The views of a scene show one set of named points, each view turned or mirrored, shifted and resized as a whole, with a little noise and some points left out.

Scene 1
View 1
q672: [ 31 -15 -13 -15   1  10  28 -17  -3  33  27 -11  -6   1 -29  -9  15   0
  23 -11  14   0]
q498: [ 18  -7   2  -3  41  19  38 -12 -15  26  55  19  10 -32   8 -27  10   3
   5  36   0  -2]
q100: [ -2 -14  21 -22  26  24   0 -13   5  14   6 -10   1 -10  -9 -22  13   1
   5   2 -10   2]
q176: [-21 -19  63 -40  46  31 -39   0   5   7 -15  -3   8 -14   6 -32  26   0
  -1   2 -34  -8]
q803: [  1 -14 -15 -12  -8  21  19 -32  24  12  -8 -45 -17  14 -39  -5  -6   1
   7 -22  12  19]
q799: [ 44 -16 -29 -12 -14   4  38 -19  -3  40  30 -16 -10   9 -41  -2  16   1
  31 -21  24   0]
q717: [  3 -20  22 -33  10  20 -13 -11   9  17 -10 -21  -4   6 -23 -15  19   0
  13 -20  -8  -1]
q302: [ 13  -9  -2  -7  25  19  30 -18  -3  22  34  -2   2 -17  -7 -20   7   3
   6  17   3   4]
q275: [ 27 -13  10 -16  29  13  22  -5 -16  33  43  15   8 -20  -3 -22  23   2
  17  16  -1 -10]
q623: [  4 -15  31 -26  37  22  -3  -4  -5  20  17   5   7 -16   1 -26  22   2
   7  10 -15  -7]
q279: [  9 -21   9 -28  -3  16  -6 -16  13  20 -11 -29 -10  13 -34  -9  16   0
  18 -30   1   3]
q709: [-20 -11  29 -17  40  33  -2 -17  13   2   2 -12   2 -18   2 -28   3   2
 -10  17 -17   9]
q566: [ 17 -16  21 -26  26  16   3  -5  -8  27  23   5   5 -12  -7 -21  26   1
  16   2  -8  -9]
View 2
q623: [  2  -8   3 -32   8 -13 -17  16  -1 -15   5   1 -21   5   3 -14   7 -14
  10  -9 -46   4]
q498: [-10  15 -15 -39   7   5   6  -8  18  -2 -24   8 -38  27   3 -57   7 -14
  -5  14 -42  28]
q275: [ -1  15  -3 -30  12  -7   4  -7   0 -12 -11  -1 -29  22  14 -44  20 -26
  -1   6 -37   5]
q709: [ -9 -23  -3 -21  -3  -5 -28  30  17  -1   6  12 -11  -7 -14  -8 -24   9
  24 -10 -47  23]
q302: [ -7  10  -6  -8   6   0   0  -1   9   0 -10   6 -12  13   7 -46   0 -14
   8   7 -27  12]
q100: [ -2  -8   4  -8   5 -10 -18  17   1  -7   8   3  -4  -2   2 -17  -5  -9
  19  -8 -34   2]
q279: [  3   0  16  36  10 -17 -16  13 -16  -6  23  -2  30 -12  17 -17  -1 -20
  30 -11  -7 -26]
q803: [ -9   4   5  61   1  -4 -12  10  -1  14  12   9  44 -14  11 -39 -23  -7
  36   2   6 -11]
q176: [  7 -36  14 -41   4 -24 -41  43  -5 -24  28  -1 -16 -13  -8  28  -4  -3
  24 -30 -60  -1]
q717: [  5  -9  15  14   8 -19 -22  20 -13 -11  24  -3  15 -11  11  -6   0 -17
  28 -15 -21 -20]
q672: [ -2  23   2  24  13  -7   6 -11  -9  -2  -3  -1   9  11  24 -54  12 -29
  12   8  -7 -13]
View 3
q498: [ 53  13 -32  47 -69   3 -25 -18  -1  -8  23  26  -2   5  12 -22   9  43
  11 -12 -18 -23]
q566: [ 27  -6  14  14 -32  -7 -12 -11   1  10  20   8 -19   8   6 -16  14  28
   6   3 -37  -5]
q799: [  4  31   4 -14  11  58   0 -17  16  13  45  13 -28  17  30 -46  36  -1
  33   8 -35 -58]
q672: [ 11  16   7  -3  -6  33  -4 -14  11  12  34  11 -24  13  18 -32  27  11
  20   5 -35 -37]
q100: [  4  -4  12  10 -21  -2  -8  -1  10  10   0  10  -7  11 -16  -7  13  30
 -18  -9 -44  -2]
q803: [-41  29   3 -20  26  56   6   5  32  13   0  14  -3  20 -17 -22  31   7
 -20 -16 -52 -43]
q176: [  4 -41  44  13 -30 -53  -8   8   0  20 -19  -3 -11   5 -36  18  -1  44
 -43  -6 -56  44]
q709: [  0  -5  -2  23 -36 -12 -12   6  12   5 -20  14   9  10 -34   4   5  44
 -42 -24 -45   7]
q302: [ 21  14 -13  22 -36  15 -14 -10   8   1  16  19  -5  10   2 -21  16  31
   1 -10 -32 -25]
q275: [ 45   1  -2  27 -47  -3 -17 -19  -3   4  30  13 -18   6  18 -23  14  31
  18   2 -26 -15]
q717: [-17 -10  38 -14   8   3   2   2  13  21   3   0 -19  13 -16  -8  18  17
 -17   0 -54   0]
View 4
q623: [ -5   4 -20  21   3  28  -1   6  36  23  23  10 -11  20  -8 -43 -18   9
  29  -3  -6  -3]
q302: [-12   9  -9  42   4  15  11  -4  22   2  27   7   4  -6  -3 -31 -15  -2
  24  -4  13   4]
q803: [-23   9  46  -4  -4 -13  29 -22  10 -20  15   8 -10 -14  11   3  -6  -6
  12  -9  -8  -4]
q279: [-18   0  21 -20  -6   7  20 -13  29 -11   9  14 -19  13   0  -4   0   6
   7  -3  -9  -9]
q498: [ -7  10 -32  72   9  25   3   2  24  12  35   5  13  -9  -7 -48 -21  -3
  32  -3  26  11]
q717: [-12   1  11 -16  -4  14  12  -6  33   4  11  13 -22  20  -2 -18  -6   9
  15  -4 -16 -10]
q176: [  3   4  -8 -11   1  28 -11  15  43  48  17  11 -33  43  -7 -52 -25  18
  39  -6 -43 -15]
q566: [ -9   1 -23  21   2  28   4   2  37   8  21  13  -7  17 -10 -33  -9   9
  19   0   8  -2]
q672: [-20   2  -3  22  -1  13  23 -15  24 -24  18  14   2  -5  -5  -8   2   0
   4   0  27   3]
q100: [ -9   7   1  14   1  15   6  -1  28  15  21   8 -13  11  -2 -33 -17   5
  27  -5 -11  -5]
q799: [-26   0   1  19  -3  10  32 -23  21 -44  16  15   8 -12  -4   7  11  -3
  -8   1  42   4]

In a view up to two points have been moved. Name them for each view, in the order of its rows, or write none.
view 1 => q302
view 2 => q709
view 3 => q566, q672
view 4 => none

Scene 2
View 1
q471: [-29  -8  33 -25  15   8 -22  36  13  -5  -7 -31 -14  18   0  26   8 -25
  49  11 -37 -23]
q196: [ 32  16 -34  19 -38 -82  39  59 -15   9 -11  21  30 -15  20  32 -13 -15
 -24 -22  33 -46]
q304: [-21  -1  20  -2  -3 -39   4  43  23  25 -14   9   2   2   7  47 -12 -26
   6 -23   4 -45]
q734: [ 22  14  -5  12 -16 -39  14   6 -14  14   7  27  56 -18  -3  -7  41 -31
   1 -35 -26  -4]
q487: [  7   9  -8  11 -21 -64  24  51   5  20 -13  18  18  -8  13  42 -14 -21
 -13 -26  21 -47]
q10: [ 15  10  -1   1 -11 -25   6  18 -16   1   4   4  37  -7  -1  -4  34 -27
  17 -15 -30  -6]
q190: [-10   1   9  -3  -8 -38   7  49  11  11 -13   0   1   4   9  41 -10 -21
  10 -11   3 -42]
q841: [-11   6  17  11  -7 -49  12  19  19  40  -5  36  34 -14   0  32   9 -34
  -9 -47  -4 -32]
q696: [ 13   9 -12   5 -22 -54  20  51  -6   5 -10   5  16  -5  13  31  -6 -18
  -2 -13  11 -38]
q859: [ 19  12 -11  10 -20 -48  19  28 -12  10  -1  18  39 -12   6  10  19 -25
  -2 -25  -7 -20]
q80: [-29  -4  39 -18  16   6 -20  14  16  10  -1 -10   8   8  -9  17  25 -33
  41  -9 -46 -12]
q465: [  5   0   1 -23  -2   3 -12  46 -19 -33  -3 -44  -5  16   5   4  18 -16
  52  30 -37 -12]
q366: [-32  -1  39   2   8 -29  -2  10  32  44  -4  29  25  -7  -7  35  12 -38
   5 -46 -19 -28]
q32: [-32  -6  30 -12   6 -23  -6  45  26  17 -14  -7 -12   9   5  49 -13 -26
  21 -11  -7 -44]
View 2
q190: [ -6  10   6  23  15  -5  16   4  15   0  -6  12 -11 -12  -1   4 -11  12
  19   5  -4 -12]
q696: [-10   5   5  37  -1  -6   5  -6   2  -1  -3   7   2 -20   7  15 -14   4
  26   1  -2 -23]
q10: [-15   7 -14  34  -1  -1  -2  -3   4  -5 -13 -25 -12 -10   6  14   2 -24
  -9 -14   6 -12]
q80: [ -9  16 -13   9  29   1  17  15  26  -1 -18 -17 -36   5  -9  -8   9 -11
 -24  -8   4   9]
q366: [-12  10  -7  34  39   3  20  16  20   9  14  -3   8  -6  -6   9   8   8
 -21   1   8  12]
q841: [-13   5  -3  47  25   1  13   7   9   9  19   2  23 -16   2  19   0  10
  -5   4   7  -1]
q196: [-11   0  11  52 -13  -8  -1 -15  -8  -1   5  15  23 -31  15  27 -21   9
  43   5  -3 -35]
q471: [ -5  19  -5  -4  25  -2  20  13  29  -6 -30  -5 -52   5 -11 -16   1  -5
  -6  -4  -3   2]
q487: [ -8   4   9  41   7  -5  10  -3   4   2   7  16  14 -22   6  17 -14  15
  28   7  -2 -20]
q32: [ -4  15   5  11  31  -3  25  13  26   1  -8  15 -22  -5  -9  -7  -6  17
   9   7  -4   0]
q304: [ -6  11   6  25  26  -3  21   9  18   4   2  15  -3 -11  -4   3  -7  18
  12   8  -2  -5]
q465: [ -7  16  -7   0  -5  -6   5  -2  18 -15 -45 -16 -60   0  -1 -10  -6 -23
   8 -12  -5 -18]
q859: [-14   4  -7  42  -2  -2  -1  -6   1  -2  -3 -11   3 -17  10  20  -4 -11
   6  -7   4 -18]
q734: [-19   2 -17  49  -1   1  -7  -5  -2  -1   1 -29  10 -15  11  25   5 -24
 -16 -14  11 -11]
View 3
q366: [ 26 -26  -5  -6 -10  17  11  37  -7  -3 -13   7 -21   8  45   5  -6 -36
 -15  18  43  -7]
q841: [ -7 -29 -11 -17  -9  27   8  47   1   4  -8  21 -21  -1  26  11  13 -20
  -8  20  43  -1]
q190: [-14 -21   3   8 -14  15 -13  20   3   0   2   2   3  -9   5  -2 -11  14
  -3  -5  11 -17]
q859: [-27  -9  -4   3 -10  25   4  27  -3  25  13  -1 -31 -14  -8  30  33   5
   6  18  32  -4]
q734: [-12  -3  -6   3  -8  26  18  31 -11  35  14  -7 -54 -10   2  47  50 -16
   5  35  49   2]
q196: [-80 -26 -14 -21 -14  38 -13  46  18  17  12  35  -4 -25 -28  14  33  37
  10   6  20  -1]
q471: [ 42  -1  23  49 -15  -9  -9 -18 -19   4   5 -49  -7  -2  20   2 -32  -1
  -6 -10   3 -31]
q696: [-41 -19  -4  -2 -14  25 -10  30   6  14  10  10  -8 -16 -12  12  16  22
   5   5  18  -9]
q10: [ -3   3   4  21  -9  16  10  12 -15  33  17 -25 -43 -11  -2  39  32  -6
   6  22  33  -8]
q80: [ 51  -1  15  38 -12  -2   6  -4 -23  10   2 -42 -27   4  32  14 -15 -24
  -9   7  23 -22]
q465: [ 13  15  25  61 -16  -6 -11 -31 -21  27  27 -62 -18 -16 -14  23  -5  23
  10  -8  -6 -30]
q487: [-45 -29 -10 -15 -14  28 -11  42  12   4   2  28   1 -14  -5   3  10  19
   1   2  21  -7]
q32: [ 14 -24   8  16 -15   6 -13  12  -2 -11  -7  -7  10  -1  24 -14 -33   2
 -11 -11   8 -23]
q304: [ -4 -29   0   0 -14  16 -10  27   3  -7  -6  10   4  -3  20  -9 -17   1
  -8  -2  18 -15]
View 4
q80: [-14  24   0  10   1 -20 -17  23 -22   4 -32  21   6  -2  39   6  12 -23
 -22 -24 -10   4]
q734: [  5  14  -2  13  27 -45   0  27 -24 -11 -26  42 -16  45   8 -26   2  22
   6  17   7  13]
q487: [ 20  12 -17 -40  35  -6 -16  -6 -12 -14 -11  30   4  35  -7 -15   9  10
 -12  45  34 -10]
q196: [ 27  -4 -21 -38  50 -10  -5  -9  -8 -21  -9  25 -12  48 -12 -27   6  26
  -3  64  48  -8]
q32: [  1  22 -13 -32  12   5 -27  -3 -14  -1 -19  17  19   1  20   8  16 -23
 -32   6  14 -13]
q304: [  9  23 -14 -37  18  -1 -26  -3 -15  -5 -16  28  17  17   6  -1  13  -9
 -24  19  18 -13]
q841: [ 13  35  -7 -24  18 -23 -22  13 -24  -7 -15  52  14  40  -7 -13   9  11
  -9  22   8  -5]
q366: [  4  45  -2 -19   5 -21 -29  17 -26   0 -19  52  24  26   2  -3  12  -4
 -17   2  -6  -5]
q859: [  9   7  -9  -5  31 -27  -3  13 -16 -13 -22  29 -13  36   8 -21   5  15
  -3  27  21   4]
q696: [ 15   2 -16 -26  36 -10  -8  -2 -11 -14 -16  21  -6  31   4 -16   8  10
 -11  39  33  -5]
q465: [-13 -17 -11  15  24 -10   3   8  -7  -5 -35 -17 -24 -13  55  -1  10 -22
 -23  -6  20   7]

In a view up to two points have been moved. Name them for each view, in the order of its rows, or write none.
view 1 => q696, q859
view 2 => q841
view 3 => none
view 4 => q80

Scene 3
View 1
q596: [ 33  -6   7   1  -7   5  -6  23  19  16   0   2  -7  11  -2  21   1   5
 -11 -21 -15 -15]
q800: [ 11  -3   1  12 -10   7  -7  34  15  -6 -10  10  -2  19 -27   9  -4   1
 -10 -20  -8  -4]
q535: [ 15  -5   0   3  -8   5  -6  37  15  -1  -9   5  -3   7 -22  15   1   1
 -12 -20  -2  -4]
q24: [ 16   2   4 -11  -9   5   0  36   2   8  -3  -3  -7 -11 -13  20   6  -2
 -14 -13  13  -5]
q578: [  7  17  14   1 -16  13   5  19 -14   7   4  -1 -11  10 -15   2  -3  -8
 -12  -4  11 -11]
q943: [  9  -7  -7 -13  -6   0  -4  53  10  -2 -12   0  -2 -19 -25  24  11   0
 -14 -18  18   5]
q59: [ -4   9   6  21 -15  14  -2  29  -1 -15  -8  11  -3  31 -36  -7  -9  -6
  -9 -12  -2  -4]
q587: [ 15   8   8 -11 -11   8   3  30  -5  11   0  -4  -9  -9 -12  16   5  -4
 -14  -9  15  -7]
q343: [ 16   7   8  -8 -11   8   2  29  -2  10   0  -3  -9  -4 -11  15   3  -3
 -13 -10  11  -9]
q756: [ 29 -12   1   3  -5   3  -9  33  26   8  -8   6  -3   9 -10  23   2   7
 -12 -26 -14  -9]
q65: [ -5  30  20   6 -21  19  10  14 -31   2   7  -2 -13  17 -22 -11  -8 -15
 -11   6  19 -12]
q996: [ -2  30  18 -13 -19  15  13  22 -37  10   9 -11 -15 -11 -16   0   2 -16
 -14   8  38  -8]
q224: [ 30  -4   8  12  -8   8  -7  19  21  10  -2   7  -6  26  -7  14  -4   4
 -10 -22 -22 -15]
q823: [ 10  14  14   6 -15  14   3  18  -9   6   3   1 -10  17 -15   2  -4  -7
 -11  -7   3 -12]
q622: [ 29   7  14  -6 -10   9   2  17   1  22   7  -5 -12   3   2  18   2  -1
 -13 -10   1 -16]
View 2
q800: [ 11  -9   3  16  19 -18  -5   6   3 -11 -31  15   1  -6  24   3  11  -6
  -5  -1  19  22]
q943: [-11 -13  12 -13  -9 -40 -20   1 -14 -45 -23   4  29  -1  10 -19   5  46
  30  20  -8   3]
q996: [  1  -5 -24 -35  13 -23  16 -17  45  29  47  32  62   6 -16 -62 -22  33
   9  -9 -46 -13]
q578: [ 13   6 -15  -6  21 -15  12  -6  34  21  15  30  29  -3  -3 -31 -10   9
  -8  -5 -10   8]
q59: [ 12 -35 -12  14  32  -8   7   1  18  15 -15  15  13   2  32  -3   8 -31
 -10 -27   5  17]
q622: [ 20  51   0  -1  10 -21   4   1  26   6   7  38  12 -16 -20 -26 -13  34
 -13  25   8  15]
q343: [  8  21   2  -7   6 -27  -4  -2  14  -8   0  25  22  -8  -7 -26  -7  35
   4  18  -4   9]
q823: [ 17   8 -12   2  23 -12  12  -4  32  22   7  30  18  -5   1 -22  -6   1
 -14  -5  -1  13]
q535: [  7   1   6   7  10 -25  -9   5  -1 -20 -26  15   7  -6  14  -4   7  15
   3  12  12  18]
q224: [ 26  39   7  27  21 -13   1   9  12  -1 -27  31 -16 -19   5   6   3   1
 -23  18  37  33]
q587: [  6  16  -2 -14   4 -28  -1  -5  18  -5   6  26  31  -6  -8 -33  -9  38
   7  15 -11   3]
q596: [ 21  48  11  16  11 -21  -5   8   9 -11 -22  30  -8 -19  -5  -2   0  24
 -14  29  30  27]
q65: [ 14 -15 -29 -12  32  -8  24 -12  51  47  34  33  42   4   0 -41 -14  -8
 -12 -27 -27   1]
q756: [ 15  30  15  18   7 -24 -13  10  -5 -26 -35  21  -9 -16   7   4   8  22
  -6  28  31  28]
q24: [  2  14   4 -11  -1 -31  -8   0   7 -18  -5  20  26  -7  -4 -26  -5  42
  11  20  -6   6]
View 3
q224: [-20  -1  10  25 -12  17   7 -23   0  36   9   5  -1 -32 -37  15 -26  26
  38 -14  23   4]
q343: [ -6  -7 -14  23 -15  32  12  -4 -18  10  12 -10   8 -10   5  -3   3 -18
   0  -1   6   7]
q587: [ -1  -7 -18  20 -16  33  10   1 -20   3  12 -13   8  -4  11  -9   6 -23
 -10   0   4   8]
q823: [  3  -9   3   7 -13   7  -8  -5  -2  -2   5 -10   0   1 -17 -21 -19  10
 -11  -5  16   2]
q59: [ -4 -16  13 -12 -18 -17  -9 -16  16  -6 -18   0   9  31 -53   8 -14  17
  -3  -3  -2 -17]
q756: [-27  -1   1  30 -16  27  21 -22  -7  41   7   6   8 -26 -30  35  -7   4
  42  -9   9   0]
q622: [ -4  -3  -7  30 -10  36   5  -3 -20  19  24 -11  -3 -34   7 -19 -15   1
   5  -8  25  18]
q943: [-17  -8 -26  23 -25  35  31  -7 -20  15  -1  -5  26  14   1  41  35 -50
   7   5 -22  -5]
q800: [-18  -9   5   9 -19   4   9 -20   5  19  -8   5  12   7 -44  31  -5   6
  22  -5  -1 -12]
q24: [ -9  -6 -19  25 -18  35  18  -4 -20  12  11 -10  13  -5   7   8  14 -29
   0   0  -1   6]
q596: [-20  -1   1  34 -12  32  15 -17 -12  38  16   1   2 -38 -17  16 -16   9
  34 -11  20   9]
q65: [ 22 -16   0 -12 -12  -4 -24   7   1 -34   2 -22  -2  25  -7 -53 -19   8
 -48   0  15   1]
q535: [-17  -7  -5  18 -19  19  16 -16  -5  21  -2   1  13   1 -26  30   3 -10
  20  -3  -3  -5]
View 4
q65: [-37   0  39  18  15  21 -10  -1  36 -46   7 -18 -23 -25  23 -17  10 -21
   5 -20 -58 -38]
q578: [-24  -3  19   7   9   5 -13  -1  13 -20   3 -16 -10 -13  11 -14   5 -20
   5  -9 -25 -33]
q800: [ 29   3  15 -21  12 -14 -47 -38 -18   9  19  -3  10 -18   6  -3   6  -6
  14  -5  -3 -24]
q24: [ -8 -13   1 -26   1  -8 -14  12 -19   6 -18  -4   2  16   5 -10   5 -28
   5 -13  11 -35]
q224: [ 12   3 -12  15   7 -23 -34 -36 -14  25  28 -18  13 -24 -11  -3  -3   1
  11  28  19 -15]
q756: [ 22  -4 -14 -15   3 -27 -37 -24 -32  34  10  -7  18  -3  -9  -1  -1  -7
  11  15  34 -19]
q535: [ 21  -4   6 -28   7 -15 -37 -21 -23  14   5   0  10  -3   4  -5   5 -14
  12  -8   9 -27]
q823: [-14   0  16  12  10   1 -19 -12  12 -13  12 -17  -6 -20   9 -12   5 -14
   7  -2 -21 -28]
q943: [ 20 -17   9 -69   3 -12 -30   9 -41  14 -28  15  10  30  11  -7  10 -32
  11 -35  16 -39]
q596: [  2  -4 -19   6   1 -25 -23 -16 -20  29  10 -17  13  -6 -12  -5  -3  -8
   7  25  31 -19]
q996: [-56 -13  31  -1   7  23  12  38  26 -44 -26 -12 -26   9  24 -22  10 -41
   0 -34 -44 -47]
q622: [-29  -9 -12  19   0 -11  -3   9  -2   9  -1 -23   0   1  -6 -12  -2 -18
   1  17  15 -27]
q587: [-18 -11   6 -13   2  -3 -10  12  -7  -4 -14  -8  -3   9   7 -12   5 -27
   5 -13  -1 -35]
q59: [ 23   8  38 -13  19   1 -50 -45   6 -18  27  -3  -1 -37  18  -7  11  -4
  16 -18 -39 -28]
View 5
q587: [-15  26 -18 -10   4   6 -14  26   6 -10  35 -21  -1  23   9  -2  55  -3
   2 -13 -21 -27]
q24: [-11  24 -26 -16   0   8 -17  15   8 -11  46 -18   5  24  -3  -8  50   6
   9 -22 -27 -30]
q578: [-19  11 -15   3  -1   7  -1  30   6  -5   0 -18 -11  21  24  15  47  -8
 -30   7 -14  -4]
q535: [ -5   3 -40 -11 -12  13  -9 -10   9  -9  34 -10   9  19 -17  -3  29  27
  -5 -21 -40  -4]
q343: [-16  25 -19  -5  -1  11 -12  16   5 -12  35 -15   2  22   3  -2  52   3
   6 -12 -26 -23]
q943: [ 10  14 -50 -39  -1   1 -30   8  12  -8  68 -26  13  28 -19 -22  41  19
  10 -41 -31 -34]
q65: [-14   2 -17  -5   5  -4  -2  52   7   3 -17 -29 -22  23  45  20  48 -23
 -61  17   3   0]
q756: [-18  13 -28   9 -18  26  -1 -30   5 -17  39   4  16  14 -30  -1  31  35
  21 -20 -54  -2]
q596: [-30  23 -11  21 -15  29   4 -20   1 -21  29   7   9  13 -18   6  39  24
  23  -9 -49  -4]
q622: [-35  37   3  19  -3  21   1  12   1 -18  24  -3  -1  16   7   9  57   0
  16   1 -30 -18]
q800: [ -4 -10 -46  -6 -17  15  -4 -19  10  -5  19  -7   7  17 -16   4  19  31
 -20 -15 -42  11]
q996: [-11  28 -10 -22  19 -11 -19  75   9  -1  13 -40 -19  30  48   6  70 -36
 -34   3  11 -36]
q59: [  1 -26 -50 -10 -15   4  -1  -1  12   5  -7 -16  -4  19   5  13  13  20
 -59  -2 -27  25]
View 6
q596: [ 12  28 -51  -1  13  -2  15  18 -10 -10  13 -38 -49   2  -5  -3  -6  -3
 -22 -20   8  15]
q24: [ 19  -6   0   1   2  19  15  11   0   7  29 -28 -25  -8  -7  10 -19 -22
   6  34  16  18]
q943: [ 24  -6   4   0 -32  40 -12   7   9   3  48 -29  -8  -5 -16  25   7 -25
  17  49  28  35]
q343: [ 19  -4  -1   1  13  10  24  11  -1   9  18 -27 -30  -7  -2   4 -25 -19
   0  24   9  11]
q535: [ 24   6 -14   3 -16  15  -6   7   7   2   9 -34 -20   4  -3  11  14 -16
  -3   4  11  23]
q224: [ 14  32 -55   3  10 -10   9  13  -5  -9 -10 -41 -49   9   3  -7   8   0
 -29 -43   0  11]
q59: [ 36 -16  26  19 -13  -2  -8 -12  27  24 -61 -31   1  18  27  -2  30 -21
 -11 -26 -18   5]
q65: [ 33 -46  64  17  39 -12  44  -8  15  41 -58 -16  -8   0  34 -13 -38 -34
  -1  13 -26 -18]
q823: [ 26 -13  15  11  24  -8  27   2   7  19 -33 -26 -23   3  18  -9 -19 -21
 -11  -6 -13  -3]
q800: [ 27   8 -13   9 -20   7 -14  -1  14   3 -20 -35 -15  13   8   4  31 -13
 -11 -22  -1  19]
q996: [ 28 -56  71   9  43   7  56   1   7  40  -9 -11 -10 -16  18  -3 -69 -42
  17  62  -8 -11]
q578: [ 27 -22  26   9  28  -5  34   1   7  23 -26 -23 -21  -1  17  -7 -29 -24
  -4  10 -10  -5]
q756: [ 16  31 -52  -1 -11   8  -6  15  -4 -13  19 -40 -39   6  -9   6  17  -5
 -16 -18  14  25]

In a view up to two points have been moved. Name them for each view, in the order of its rows, or write none.
view 1 => q343
view 2 => none
view 3 => q756
view 4 => q943, q587
view 5 => q578
view 6 => q535, q224
